Points, in no order, along strands that fork, close into loops and pass close to each other.
Points whose rows are less than 170 apart are linked; no others are. Some points are linked to none.
k_329: [ 29 -53  19  32 -43  34  24  13  22  21 -48  -8 -72 -17   9  45 -38 -14
 -24 -12  -5  49 -25   2  -7   6 -44 -17  -6  36   0   0 -27 -17 -22 -41
  20  42 -24 -16  20  37 -10 -33 -45 -25   6  33 -70  -4   9]
k_910: [-12  18  14   8  -1  14 -25 -40 -20 -33  22  40  39  -1  26  -1  -3  -1
   7   9 -16   6  37 -38  -9  -3  20 -30  31   6 -42 -17  41  46  -9  20
  13 -37   9  12  25   5  32  21  39  22  20  12  38  14 -71]
k_588: [ -5 -18  -1 -25 -11   1  23  36  19  10 -25 -43  10  39 -21  -9  42  41
  -9  -6   8  27 -74  60  39   7 -23  32  45  52 -36  26 -25 -30 -24 -36
  17  31  -5  60  -6 -22   6  -9  -8 -45  -9  12 -20  -4 -38]
k_140: [-35  -5  39  11   1  22 -12  11  -1   5  56  -6 -39  20   1  48   9  -3
 -10 -26 -23  11 -12  -8 -26   4  20 -27  25  -3 -26 -46  13  70  -3  20
  37 -46  46 -30  -9  -1  -1   2  30 -14  -3  18  15 -17   4]
k_323: [  9 -55  50   0 -63  -4  15  -1  45   2 -18 -30  -6  -6  28  42 -26 -37
 -32 -33  -7  17 -35 -20   2  14 -36  47  -5  41 -11  35  20  -3  12  -8
  47  33  16  23  -8 -15 -16  -7 -42 -28  13  37 -44 -47  18]
k_385: [ 17  35 -61  55   1  24  -5 -29 -12 -11 -44  52 -24  -2  -7 -45  10 -19
  27  25   6  27  49  16 -10   7 -23  -7 -41 -32   3  20 -32 -20  10  -5
 -54 -15 -52   1  10  -1  37   7  22 -18  19  22  15  39  -5]
k_575: [-33  23  24  -5 -50 -39  39  25  35  -4  18  16  -9   6  16  25 -22 -30
  -8  -4  10  33  -6 -14 -11  26   0 -35 -17  23 -10 -54   5   1 -38 -24
  34 -25 -17  -9   1   3 -19 -13  -3  14  19   2 -14 -14  36]
k_380: [  0 -42  23 -17 -48 -27 -25  -5  12 -39 -16  33  40  13  11  10 -22   1
   3  -7 -31  37   1 -43  21 -20 -29  -2   9  41 -30   5  22   3 -39 -27
  39   3 -23  19  17   2   2  32 -41  46  24  -6 -28  -8 -34]
k_630: [  9   3 -10  50  21  36 -10 -22  -6 -18 -20  11 -50  12  22  40 -11 -49
  11  -9  38   1  -3 -49 -29  14 -19 -33 -14 -22  44  20 -59  28  43  20
  -5  23  38 -68  -1  49   8  22  15 -39  15  47 -38  11  23]
k_371: [ 19  33 -16  12  11  50  20 -52  -2  -1   2  16  61 -17  31 -20 -26   0
   7 -25   0 -32  -8   3  -2 -30 -10 -23  -8  43  50  -4  -3 -21 -45   4
 -13  22  10 -13  28  67 -24  12   5  41 -38 -18  48  41  -4]
k_456: [  2  36 -28  28  17  16 -30 -20 -10 -43  53  20  18  31  -6 -30  10 -31
  15   1   5   2  -2 -52 -32 -19  18  -6  13 -23  26 -21 -18  -6  10   8
  -8   2  35 -56  -6  17 -14  30   9  -4 -24   7   3  41  24]
k_301: [  7   4  -4 -35   3 -18   6  35   9 -20  48  -8  46   0 -39 -25  19  52
  41  26  17 -59   5 -12  16 -33  45   2   9 -51  12   3   7 -30  30  42
  -9   2  22   4 -25   3 -24  -3  12  12  -2 -58  20   9   7]
k_597: [ 14 -15 -31  39 -12 -19 -33  -5 -15 -10 -16  61 -11   2   2 -54  -8 -17
 -16  54 -66  43  59 -45 -29  11 -28  24 -10 -48   5  -7  23  27  45 -26
 -33 -36 -48 -42   8 -27  22  27  -2  23  15   2   4 -19 -19]
k_986: [ -1   1 -15  25  24  31   6  25 -19  18   9 -34 -31  18  -1 -13   8 -55
 -36  -9  -8  33 -31  33 -20   9   7   1   3  36  12 -44 -12  14 -22 -35
  17  11  -9 -53 -19 -13 -24 -29 -13  -6 -60  30  -2  -1  59]
k_843: [-56  12  -8  19 -39 -67  -5  21  37 -44  45  30 -44  40 -19  15 -29  14
   5   6  21  43  -4 -65 -23  22 -26 -42  -7 -45  25 -28 -68 -22 -18 -22
  -8 -18  14 -55  -8   8   3  32  -6 -27  14 -24 -57   6  37]
k_189: [ 39 -34  -5 -12  32  -4  -5  -5 -39  27 -46  -5  31  -2  -4 -27   2 -15
 -24 -10  -6   1  27  -5  32   9 -11  17  -7 -21   9  51   2  12  29   3
 -15  37 -13 -26  -4 -15  -4  20 -13  14   8  -7 -18  -8 -12]
k_412: [-24  19   6 -35  59 -23 -20  -5 -43  21  48 -15  10  -2 -38  31 -28  14
 -28 -63  24 -33 -10 -14  24 -11  -1 -33  22  11   5   0 -54  -4 -23  12
  31  15  47 -23  21 -12 -25  21 -18  26 -32   6 -31  30  -4]
k_938: [-35  32 -27  20  10 -43   2  15 -10   8   6  34 -46  40 -33   4 -29  38
  12  -1  14  45  14 -24  -3  15 -43 -70 -17 -38  42   8 -91  -7 -17 -16
 -40  -8   4 -35   6  14  23  41  13 -28  19 -37 -44  28  20]
k_526: [-27  11  22 -46 -21 -49 -16   4  39 -41 -19   1  34 -21  21 -24  49  -7
  12  18  25  27  72 -17  20  43  58  25 -13 -28 -83 -42  33  18 -10  25
   4 -42 -35  22  -3 -56  22 -25  -7   8  55  16   9 -20  -8]
k_322: [-52  14  38  17 -28  26 -36   3   4 -13  51  15 -13  44  11  26   4  36
 -27 -31 -50  23 -32 -16 -36  -2  13   6  56 -15 -10 -16  28  49 -29  22
  23 -65  51   4   6  10   9  16  29 -26   1  10  38  -6 -21]
k_595: [ -1 -22 -14  33 -14  22  -5 -10 -12  -3   3  18   1  18  22 -23 -11 -19
   8   7  -6  27   4  12   9  -8 -39 -18 -23  32  -3 -39   3  11 -30  -6
  -8 -17  -6 -30  18  28  -5  14   6  16 -28  12  19   0 -29]
k_842: [ -9   4   4 -38  79   8  19  26 -26  53 -26 -53 -21 -50 -43  55   9 -10
  27   6  66 -42   3  55  37 -16  56 -26   3  21 -28 -17  -2  18  33   8
   7  40  17   9 -16  -7   8 -56  10  -4 -21   6 -26  -1  -2]
k_497: [-18   8 -29 -57  51 -85  -6  11 -42  11  40 -13  20   0 -65   6 -21  47
   8  -5  54 -60   1 -20  49  -5 -21 -33   2   8  -1  11 -68 -26  10  13
  12  11  21  -1   4 -39 -11  30 -12  33 -14 -20 -51  15 -26]
k_602: [ 20 -19  13 -11  19   4  -5 -24 -24  -6 -12   4  59  -9  13 -20  -8   4
  -8   3 -17 -13  20 -24  13   1  19  -4  32  -3 -19  25  50  29  23   9
   1   8  -8  13  -4 -11  18   8  15  21   5 -11  35  -4 -39]
k_587: [-35  56   1 -42  61  -8  34  27  -8  50 -17 -35 -17 -23 -33  41  18 -30
  -3 -24  54  -5 -10  42  20  11  61 -22   9  33 -12 -12 -12  19  -8 -12
  17  21  13   7 -21 -25   1 -44  21 -16  -5  17 -23  11  33]
k_621: [ 10 -56  33   1  19 -14   1  17 -21   4  25 -36 -24  15   5  44  -4 -50
  13   4  29 -20 -17 -30  10  13  -5  -9   7  10 -12 -23  10  39  48   9
  52  15  46 -44 -16  18 -21  11   8  -8   7  25 -49 -61 -16]
k_698: [-17  -9 -25  39 -10  16 -42 -30   3 -30  -5  15 -57  21  -7  30   5 -12
 -11  -9  22  -6 -31 -24 -37   4 -37   8  -6 -35  36  39 -56   1  49  23
 -21   7  47 -37  -3   7  11  19   5 -57   0  48 -21  11  27]
k_309: [-17  26  -6 -62  40 -51   6  30 -20  -1  38   8  41 -14 -48  -5  -9  63
  11   3  16 -45  25 -17  36 -15  33 -32  14 -31   2  16 -33 -17   9  26
   8   2   1  19  -3 -32  -6  16   7  48  -3 -59  -2  21 -10]
k_513: [ 31 -13 -48  19 -15  15  -6 -33   8 -25  10   6  -5   7  -4 -32  13  38
  23  25  -6 -24 -42  39  -7 -29 -54  48 -14   3  15  18 -10 -89  12  -6
 -50   2 -26  47  11  12  13  -1 -34 -15 -48   2  39  46 -22]
k_549: [ -2  45  12  -5  29  -7  60 -29   0 -15  -3  11  68 -25  18  22 -27 -17
  47   3  40 -17  38 -37  21  -6  46 -83  24  29 -12 -21  10  13 -47 -12
  24  11  -9  20   8  52   2  11  40  40  42 -37   8  18 -33]
k_560: [ -7 -11 -18 -11 -18   4  -1  -9  13 -18  20  -5   0  10   9 -19 -10  47
 -17   4 -21   6 -73  55  -4  -6 -51  15  17  60  -4  -4  -1 -74 -31  -8
 -14  -4 -23  62  20   0   6  -1 -49  -1 -60  13  30  26 -27]
k_544: [  2 -52  12  22  33  12 -15 -10 -26  13 -11 -47 -34   4  34  47 -17 -62
 -14  -6  22  -3 -29 -14   2  22 -45 -25 -25  71   2 -19 -29  56  12   4
  45  31  35 -48  13   9 -13 -10 -12 -26 -18  63 -42 -61 -11]
k_576: [ -3 -38  15  -7 -36 -38 -39 -18  25 -36 -16  14   7   0  42 -35  54  -4
   9  16   7  29  76 -27  14  55   5  41 -30 -38 -59 -20  44  41  20  29
 -12 -47   5  -4  -4 -36  12   4   9  -3  53  21  14 -56 -24]
k_823: [ 45 -52   0 -20 -17   9  -6  -3   6   7 -35  -3  16  20 -15 -25  26  21
  -4 -18 -26   5   2   9  22 -14 -19  59   4 -33  -2  74  -3 -28   7   3
 -16  28 -12   4 -16   0 -11  26 -29   0  23 -24 -14   3  -9]
k_229: [-14  14  44   7   8  14   8   3   2   1  38  10 -37 -31  33  29  15 -35
 -10  -3 -33   0  31 -31 -44  21  32 -21 -14  -8 -19 -47  26  84  15  24
  34 -44   8 -35  -8  -9   5  -9  26  22  15  12  15 -36  26]
k_58: [  2 -35 -19  30  37  11 -23   5 -39  18   5 -32  -4  27  12  -9  -6 -41
 -17  11   8  18 -21  20  16  10 -33 -23 -15  65  -6 -34 -12  33  -9 -19
  18  11  12 -51  17 -10  -7  -3   4  -8 -53  43 -11 -30 -25]
k_608: [ 55 -36  10  38 -16  22  24  25  13 -10 -19  -6 -49 -20  18  11  17 -46
  24  34   3  -6  13 -23 -11  26   7  27  12 -35 -25 -37  33   6  95 -26
  23   3 -28 -23 -20  18  -8 -13 -18 -16  21  19 -20 -35  -2]
k_4: [-17 -11 -26 -11 -38 -46   7  30  16 -13  26  11  -3   4 -33 -41  -8  51
 -34  43 -37  19 -48  28 -18   0 -40  29  27  21  -3  16   5 -64  14 -33
  -5  -5 -41  64  -8 -55  13   8 -34  19 -34  -5  16   4  -7]
k_936: [ 60 -35 -15  40  -9  21  33  18  -4  28 -51 -11  -2  16   0 -36  12  23
  23  59 -26  -1 -17  33   7   0 -28  13  12 -14  20  20  49  -7  57 -42
 -28   5 -30  20 -25  19  14  -5  33 -21  18 -31  36 -31 -29]
k_614: [  9  37  25  -2  14 -15  63  31 -20  43 -26 -16   2  49  -9   6 -13  25
 -20 -14 -10  22 -21  -8  16  29   6 -45  53  -1  45  18  -5  41  -9 -54
  15  16   1 -10 -19  18 -11  20  40 -22  53 -67  -1 -24  14]
k_198: [ -2  24 -41  25  26   0  18   1 -13  31 -22  29 -43  21 -35 -19 -25  53
  11  -4  -4  28 -25  24  -9   4 -50 -79  -7   3  48   7 -63 -40 -22 -34
 -54   6  -8 -21  11  32   9  21  16 -12 -12 -22 -15  41  13]
k_283: [-21  -5  30 -24 -15  -1  -2  -8  33 -22  -1 -30   3 -16  22  30  39  11
   3   5  34  -6  -4  17  18  27  25  34  20   8 -80 -16  50  12  46  18
  12 -24   1  76 -13 -46  36 -33  15 -38  24  49  26 -25 -38]
k_172: [-38  29  19   1  19   2 -43 -16 -45 -12  28  21  18  33  -3  22 -15  38
 -38 -31 -42  19   1 -41 -12  13  15 -15  74  -7 -39  19  19  53 -19  27
  19 -52  20  36  19 -17  35  36  21   2  14  10  21   8 -60]
k_32: [ 43  11 -31  24 -24   6   0  -4  25 -45   1  25  13  10 -21 -45  48 -14
  66  35  31 -15  25 -21  -9 -12  25  37 -14 -80 -14   4  -8 -53  26   0
 -35   0 -25 -15 -28  10   9   5   1 -23  36 -17  -9  20  14]
k_892: [ -1  38 -15 -18  40  52 -37  -7 -24  -3  14   7 -15  -3 -24  -7  22 -23
  -8 -60 -12   6  17  43  -2 -33  53  22  19 -26  -2   0 -42 -19 -47  25
  -5 -10  -9 -13   3   4 -11  -5 -28  16 -32   7   7  88  26]
k_168: [-38 -64 -17  43  13  -4 -72   5 -22 -25  30  -6 -33  34 -17  15 -16 -12
 -34  -2 -34  11 -26 -38 -39  14 -46  17  25  -7  -7   4 -20  42  23  10
  15 -20  30 -46  -1 -35   0  33  -4 -11 -42  57  -4 -39 -21]
k_307: [-22  10  -2  10 -10  13 -16  -9   7 -14 -26   3 -20  40 -18  22   4  11
 -47 -55   7  22 -36 -21  -9   8 -12  21  35 -34  35  71 -58   2  -5   5
  -2  27  30 -20  -2   2   4  24  -1 -67  20  22 -25  28  31]
k_9: [ 27  -2 -40   9   1  22  12  -8   2  21 -13  25 -21   2 -33 -30  -5  54
  25   1 -10 -12 -27  43 -10 -24 -45 -27 -17  -5  35  22 -37 -75  -7  -1
 -56   7 -17  11   6  32  -2  11  -7   3 -28 -21  10  52   7]
k_41: [ 25 -47   6  28  -5  -7   3  32 -12 -11  12  -4 -51   7 -10  19 -18 -43
   3  27   6   8 -15 -36 -14  22 -14  -7  17 -13  -7 -21  -2  13  69 -24
  28   8  -8 -47  -8  -1 -13   9 -12  -7  -2  30 -51 -35   3]
k_206: [ 73 -13  13  37 -15  37  38  18 -13  14 -31 -10 -22  13  14  -8   3 -21
  18  38  -7 -12 -17  -7 -18  14   6  16  44 -40  26   5  55   1  75 -40
  -5  18 -22 -10 -36  39  -4 -15  19 -26  33 -15  13 -22   1]
k_496: [ 25  25 -17  13  53  49  -2 -24 -40  28  -3  -6  38 -22  -1 -18 -18   0
 -20 -37  -6 -49 -21  11   0 -20   8  -5  17  20  46   5  12   2   4 -10
  -4  29  26 -24  13  18 -21   1  12  18 -58  -5  44  25   9]
k_454: [-12   4  -5 -39  60  11 -32   6 -47  15   7  -5  -4 -21 -48   9 -10  -8
 -25 -65  -8   7  12  13  26 -16  34   0  40  -3 -26  20 -52  -7 -39   1
  22  23 -10 -10  22 -23 -10  10 -37  31 -36  13 -38  61  -9]
k_724: [-11 -35   8 -24 -18 -22  28  41   0  22   8 -20 -11  29 -33  22  -1  64
 -16 -11 -16  27 -55  34  26  -3 -27 -22  54  50 -38   3 -20  -6 -49 -36
  37   6  -5  44   4 -18  -2   3  -9  -6  -6 -12 -30   4 -47]
k_137: [ 36   7  32  15 -72  23  42 -24  60 -29  18  -6  27 -33  48  19  -3 -19
  28  21   3 -39 -15 -26 -35  -9  25  28 -14   5   3 -23  68 -18  22   4
  19   1  -1  25  -2  35  -9 -36  -7  -1  11  -8  31 -24  23]
k_525: [-14  54  20 -10 -15 -30  65  32  10  23   1   4  12  24   2  -4 -15   4
  10   4   7  26  -1  -6   9  19  11 -53   5   4  17 -23   6  13 -42 -28
  14 -12 -11   2 -16   9 -10   3  35   6  44 -57   5 -14  29]
k_415: [-38  12  30 -52 -42 -51   6   9  41 -21 -31 -12  64  10  45 -24  28  -5
 -21   3   2  31  23  -9  27  45  16  28 -14  21 -55 -10  48   9 -39   3
  12 -35 -27  57  -6 -60   8 -18   7  -6  45   9  29 -30  -4]
k_408: [ 20 -20 -14  -2 -36  10 -29  -6  11 -15  38  39  13   8  -7 -29   5  28
  26  36 -54 -23   3 -12 -38 -50 -12  51  -2 -42  17  -8  32 -24  -5  18
 -40 -25  -3 -11   0  22 -14  14 -16  33 -21 -34  24  17 -22]
k_158: [  8 -19  12  -6  -4 -28  60  28  -9  33 -14 -29  -3  50 -22  21 -16  38
 -12 -16   4  15 -55  -5  22   4 -36 -40  34  45  28  12 -31   5 -42 -52
  36  33  27  -6   2  26 -28  14   7 -17  13 -39 -46 -21 -14]
k_218: [ -5   5  39 -24 -56 -21  -6 -30  53 -25 -36   0  78   1  70 -34  20  15
 -13   6 -26   7  32 -32   6  25   7  38 -24  26 -11  11  75  19 -37  28
  -7 -32   0  53   2 -23   5 -16  13   3  52 -19  56 -41  -8]
k_469: [  8  14 -18  10 -23 -10  -9  -4  29  -7  27  30  22 -35  27 -33   4   9
  39  52  -3 -35  68   3 -26 -27  14  17 -90 -32  19 -33  12 -18 -35  61
 -48 -37  -7 -13  14  14   1 -28  -3  38   7 -33  45 -10  27]
k_987: [ 17 -26  41   7 -45  32  36 -15  33  31 -47 -10 -25 -26  48  49 -32 -36
 -26 -41  -2  30 -11   4   6   3 -31   4 -35  64  -4  18  14   9 -27  -4
  32  27  -4  20   9  13 -11 -36 -31 -11  18  35 -36 -17  19]
k_500: [-31  23   0  28   6  -8 -21   7  12 -46  53  20 -22  47  -5   3 -16 -25
  10 -13   6  41   5 -73 -34  -6  17 -32   8 -39  37 -42 -55   8 -17 -12
   2  -3  35 -83  -9  28 -14  39   1 -20   1 -13 -34  31  44]
k_112: [ 16 -18 -16  14 -26 -12  31  30   9   0 -30 -10  -2  40 -28 -30  37  42
   8  36   9  18 -56  45  19  14 -33  13  35  12  -3  23  14 -14  34 -51
  -8  13  -5  43 -27 -13  16   6  32 -38  10 -19  15 -30 -28]
k_212: [  0  82  -4 -16  30 -12  38  12 -25  57 -34   6   0 -39  -4 -16 -30   5
 -25 -14  -4 -20  26  24  -2  24  29 -39  -9 -17  74  35  -7  13  11 -15
 -21  23 -13   0 -13 -10  -2  -6  35  16  18 -65  22  -2  66]
k_885: [-12  25  -4  22  11  29  14  17 -19  49  -6  18 -77 -26 -22  -1 -19  -4
 -13 -12 -42  49  15  57 -27   1  17 -41   1  -7  13 -26   4  15 -23 -42
 -22 -23 -37 -18  -6   6  11 -27  15   9 -21 -12  12  33  40]
k_71: [-28 -27   0  -2  -2 -11 -25 -14  29  -4 -13 -51 -53 -40  18  35   3 -21
  -1  13  28  12 -23  48  26  19 -60  36 -52  68 -56   1 -44 -19  33   3
  11  30 -15  39  27 -57  16 -24 -47 -51 -23  86 -43 -43 -18]
k_294: [  7 -22 -18  12  18 -15   6   6  -7   6   3  -4  -2 -32 -20  18 -21  29
  66  58  59 -74  -4   4  11 -18 -24 -49 -61  -8  22  -2   6 -42  75  40
 -34   5  18  17  -5  31   1   1  19  10 -10 -11  -4 -16  -8]
k_521: [ -2  -2  41 -41 -40 -10 -14 -32  44 -24 -13  -5  72  -6  64  -9  33   3
  15 -17   5 -23  44 -18  15  -2  33  39 -48  -2 -11  13  39   8 -41  79
  -6 -20  25  29  15  16  -7  -8   4   7  41  -9  33 -18  -9]
k_484: [-12  30 -14   5  22  52 -28 -18 -18   4  29  28 -65 -41 -13  -2  14 -20
   2 -20 -46  15  35  45 -38 -23  56  -4  12 -33 -16 -31  -4   3 -34   6
 -14 -47 -35   1   3  -1  16 -18  -3  27 -32   9  30  77  27]
k_956: [ 19  15 -38  30   5  14 -20 -43 -20   3 -24  62  -4 -29   5 -39 -27 -20
  -4  26 -53  18  62 -19 -30 -18 -17   1 -32 -25  28  21   6   1   5  -8
 -44  -9 -49 -19  21   7  24  15   5  37  -1  -1  11  35  -8]
k_176: [ -7  -8  -3  30 -37 -25  18  22  25 -19  17  23  -9 -10  35  -9  -8 -34
  18  38   6  21  26  -9   4  27 -18  -8 -40  16 -28 -78  29  15   2 -19
  22 -33 -22 -18   6  -1  -8  -6  -4  28   3   7  20 -49  -6]
k_264: [ 12  31 -11  10  53  18  36 -31 -21   8  -4  15  56 -20   6  -4 -35   3
  33 -14  19 -15  24  -7  33 -22   8 -81  12  46  14 -23 -21   1 -56 -20
  13  17  -1 -14  31  70 -17  26  26  53 -15 -35  19  49 -42]
k_74: [-12  13  -7 -12 -23  -6 -14 -15  10 -37  11  32  24  32   2  -9   9  38
  19 -25   3   4 -19  -9  20 -16 -28  -2   2  -2  10  27 -38 -27 -38  33
  -3 -12  27  29  22  27  -7  43   2   3  13  -8   8  29 -38]
k_561: [ 14 -17 -16  12 -36  -7 -66 -34  12 -32  -8  50  31   6  29 -58  20  -7
  -9  51 -71  22  65 -41 -35 -18 -12  78 -19 -34 -16 -17  60  32  -8  -6
 -37 -42 -39 -21  18 -19  20  12 -19  42  27  -9  30 -29 -32]
k_122: [-39  50 -20 -15  60   3   5   8 -42  26 -11 -13 -25 -33 -29   6  -1 -31
 -42 -53   9  21  -7  38  -3  12  65 -24  50  34  -3  12 -24  19 -44 -46
  20  24 -17  13   8 -42   0 -16   8   0 -46  18 -24  47  25]
k_643: [ 42 -53  -2  13 -18  48  10  14  12  22 -39 -39 -43  -2 -18  21   0  -9
  -1  -9  16  19 -51  34   5 -16 -32  19   2  23  -3  39 -44 -46   9 -26
   4  73  -6  -7   3  28 -11 -22 -42 -56 -16  40 -78   0  -6]
k_192: [-47  63  24 -40  25 -15  11  17   1  45   5 -12 -19 -18  -5  29  14 -25
 -28 -32  11  -2  13  21 -12  22  48 -14 -28 -12   5   0  -8  37  -5  33
   6 -14  17   0 -17 -41   0 -22  24  -4  18   4   1  -1  66]
k_711: [  8  18  21 -32 -49 -14  -6   3  44 -13  14  10  42 -15  24 -17  24  27
  18  12 -22 -32  43   1 -15 -31  38  46 -55 -31  15   1  28 -18 -52  67
 -19 -29   4  18   7  13  -4 -30  -9  29  29 -44  40  -7  29]
k_673: [  0   1  14  11 -16 -21  61   7   5  25 -24 -28 -24  32  17  51 -43   2
 -18 -18  42   9 -73 -15   5  21 -45 -55   7  59  55   5 -31  -9 -35 -33
  23  44  33 -14  13  51 -28 -11   3 -37  12   6 -51 -23  20]
k_190: [ 21 -40  12  16 -43  -5  -3 -29  35 -51  -3 -13   9   1  28  -9  46   8
  22  31  17 -15  -5 -10   1  32   3  60  28 -24 -51  -2  70   2  84 -14
   2  -8  13  37 -22 -19  16  -5  27 -47  24  19  23 -47 -36]
k_647: [ 13  32 -24  12 -25 -17 -21 -17  20 -61  51  25   4   6  -7 -32  26 -15
  37  24  27 -33   8 -45 -36  -8  22  24 -25 -46  18   1 -15 -36  31  36
 -19  -6  20 -19 -12  -6  -2  15  -1  -9   2   8 -13  15  25]
k_30: [ 12  39  -5   9  40  20  14  16 -38  64 -23  13 -55 -39 -22  -7 -19 -13
 -10   6 -37   8  40  33 -20   6  30 -27  -3 -48  40  24  10  19  32 -18
 -30  -6 -34 -13 -17  -3  15 -11  30  11   9 -36   5  18  49]
k_970: [-22  -6  29 -28 -17  11 -27  -5   6  22  16  -8   3  10  12  24   1  -2
 -45 -65 -29  -6  -5   3  -6  -7   1  37 -20  -9  14  32  -2  14 -31  63
  16 -17  42   1   9  -9 -22   3 -28   6   5  14   9  -3  20]
k_348: [-33 -25  -1 -17   7 -24 -36 -16  10 -10   5 -43 -41 -34   4  36  -3  15
  27  35  45 -32 -22  64  36   1 -51  24 -71  44 -41   2 -16 -31  57  46
 -16   4   1  68  15 -45  24 -14 -34 -22 -25  61 -10 -31 -25]
k_861: [ 19 -19   3 -45  86  13  13  41 -42  57 -42 -58  37 -34 -29   1   5  24
 -13  -8  25 -37  20  58  69 -14  42 -13   7  10 -10   1   9  23  12 -10
   5  42   2   3  -4 -22 -10 -41   6  16 -25 -30  17 -15  -9]
k_990: [ 10 -38  24 -23 -36  19 -55 -15   8  -2 -20   3  25  38  11  -8  27  21
 -35 -56 -65  12   2 -11   3 -19 -14  88   8 -33   6  60  19   0 -45  34
  -2  -8  21  18  -6   8 -20  27 -45  11  29 -22  10  -7   1]
k_361: [ 12   9  -6  10 -26  -1 -50 -21  14 -26  29  50  57  20  29 -56  10  -1
  19  47 -57 -14  39 -46 -59 -42   6  60 -10 -37  27 -21  42  35 -26  22
 -40 -17  16 -53  23  34  -8  28   8  41  11 -45  21 -22 -20]
k_598: [-19  25  16 -28  33  13  -7  14 -26   9  20  -7  46   8  -3 -18  -2 -28
  -8 -29 -15  21  30  10  31 -28  63 -22  25  13 -15 -49  21  39 -78 -18
  26 -10 -20 -37   1  11 -25   5   7  56 -17 -36  26  27  11]
k_678: [-37  75  14 -17  42 -26  34 -35 -21   7  11   4  33 -40  15  30 -29 -30
 -12 -30  26 -25  32 -34  -8  22  65 -66  33  27   1   4   8  43 -25  -9
  28   2  14  19  16  -4  15   0  52  24  19 -10   0  23   3]
k_169: [  6 -11   9 -13  30  14  -2  43 -22  35  14 -19  -8  12 -11 -13   4 -49
  -9 -24 -15  35  24  30  22  -8  31  -6 -12   1 -10 -44  -8  24 -44 -14
  22   0 -16 -69 -13  -2 -32  -8 -18  34 -26 -13 -15   7  31]
k_806: [-36   1  10 -37  18 -12 -20   2  -1 -11  10 -37  -5 -13   2  47  10  14
  17   1  58 -27 -20  45  45  -1  -8  14   1  40 -57   1  -4 -11  26  45
  12 -15  14  80  10 -31  30 -20 -10 -27 -10  51  -8  -2 -56]
k_634: [ -7  -6 -19 -11  57 -18  13  12 -28  17 -11 -37   7 -42 -42  38 -27  26
  48  55  70 -74 -21  29  33 -16  10 -62 -16  24  -4 -15   6 -15  71   8
 -13  26  11  38  -1   4  14 -27  17   7 -37  -8  -7  -5 -13]
k_73: [  5   0 -12  -5 -30  -9  37  26  28  -3 -19   7  30 -14   2 -25   0   8
  23  20   4  17   8  44  22 -14   0   6 -31  16 -16 -17  11 -38 -38 -18
  -2   1 -61  41  -8  -7  -6 -28 -15  20  -1 -28  26   1  14]
k_490: [ 17 -37  23  -8 -62 -24   4   3  34 -31   1 -12  33  13   7 -21  28  12
 -23  15 -22   0 -33 -21 -14  19   5  77  54 -23 -19  38  64 -22  48 -30
  17  10  -3  43 -36 -32   5   9 -12 -16  19  -5   4 -37  -1]
k_701: [ 25 -11 -15  20   1  33  14   7 -14  25 -58 -22 -14  32 -27  -2   1  11
 -47 -36  -4  25 -53  12   6  -3 -30  18  28   4  44  71 -52 -13 -11 -36
  -2  63   4 -26   0  13 -13   9 -16 -51  -6   2 -36   8  26]
k_253: [ 40  13 -52  24  -5  20  -8 -37  13 -34 -28  23 -12  -7 -11 -35  46 -22
  38  29  27  -5  48   9  -4  -5   9  56 -32 -61 -26  28 -18 -55  22   1
 -56  -3 -60  20  -7 -15  41 -14 -14 -27  26  17  10  42   3]
k_139: [ 18 -11 -34  18 -18  22 -18  -8  19  17  22  39 -23 -14  -6 -29   8  28
  33  49 -49 -11  35  26 -39 -49 -19  26 -49 -43   9 -44  25 -36 -27  12
 -69 -53 -34  -9   7  23   4 -23  -8  44 -19 -29  52  29  -7]
k_924: [-24  25  18 -13   8   4 -14 -22   1  19  21   8 -15 -25  30  21   6 -25
 -38 -25 -24 -17  24 -10 -36   8  12   1 -48  -6  26  15   3  45   5  69
   6 -24  30 -11   0 -18  -2  -5   5  13  -1  24  19 -14  46]
k_188: [ 19 -19 -13   1  34  11   1  12  -2 -22  30 -11  41 -23 -14  -2  -1  14
  74  49  56 -80  32 -19  15 -34  44 -26 -30 -45   5 -15  11 -25  69  59
 -24   0  21  -3 -12  31  -6 -18  25   9  -4 -24  14   0   0]
k_89: [-32   1 -19  -1  -7 -25   0  19  -7  10  29   0 -26 -30 -29 -22 -22  14
 -51  35 -36  12 -31  44 -42  12  -1   3  23  32   1  -6  34 -29   8 -41
   1 -11 -37  48 -10 -66  16 -21 -14  26 -56  17  25   1  23]
k_35: [  9  13   1 -32  75  32  -2  12 -35  21  -7 -35  67 -28 -13 -10   1  19
 -15 -51  31 -52   8  31  67 -23  38   1  10   7   4 -12 -14   4 -17   3
  15  27  17   0   7  -7 -27 -16   4  26 -43 -17  42  23 -10]
k_358: [ 25  15   5  35   3  18  34 -22 -18  15 -26   5 -36  -4  16  52 -42 -22
   4  -2  38 -11 -41 -26 -20  13 -27 -56   7  24  50  22 -12   7  36 -14
   9  36  30 -13  10  60   6   8  18 -29  16  29 -36  -1   6]
k_971: [ -8 -51  39 -19 -59 -16 -18 -12  47 -34   2 -40  22  17  34   8  23 -13
 -31 -22 -10  -5 -42  -8   4  22 -17 106  13   6 -24  47  32 -33  29   4
  26  11  20  53 -21 -38  -5   8 -33 -41  10  33 -13 -47   5]

A tip is a point with one link. Name the tips that can be reached along the links from each point below, in the order of the rows.
k_602 | k_212, k_678
k_4 | k_576, k_89
k_673 | k_71, k_598

A piece is two or more points that can be reached from each other along the links. Count, over all rows, the pieces, the separate loops (a circle has one, a figure eight two, a Y none), the forks (points with three links) and the tips (points with one).
pieces | 3
loops | 3
forks | 6
tips | 6

Name the points in between on the shortest way along the links from the first point to the second, in order.
k_329 / k_206 | k_643, k_701, k_307, k_698, k_630, k_358, k_673, k_158, k_724, k_588, k_112, k_936
k_490 / k_598 | k_971, k_323, k_987, k_329, k_643, k_701, k_307, k_698, k_630, k_358, k_673, k_158, k_614, k_525, k_575, k_176, k_595, k_58, k_986, k_169
k_549 / k_189 | k_264, k_371, k_496, k_35, k_861, k_842, k_587, k_192, k_924, k_970, k_990, k_823
k_4 / k_139 | k_560, k_513, k_9, k_198, k_938, k_843, k_500, k_456, k_647, k_32, k_253, k_385, k_956, k_597, k_561, k_361, k_408
k_309 / k_229 | k_497, k_412, k_454, k_122, k_587, k_192, k_924
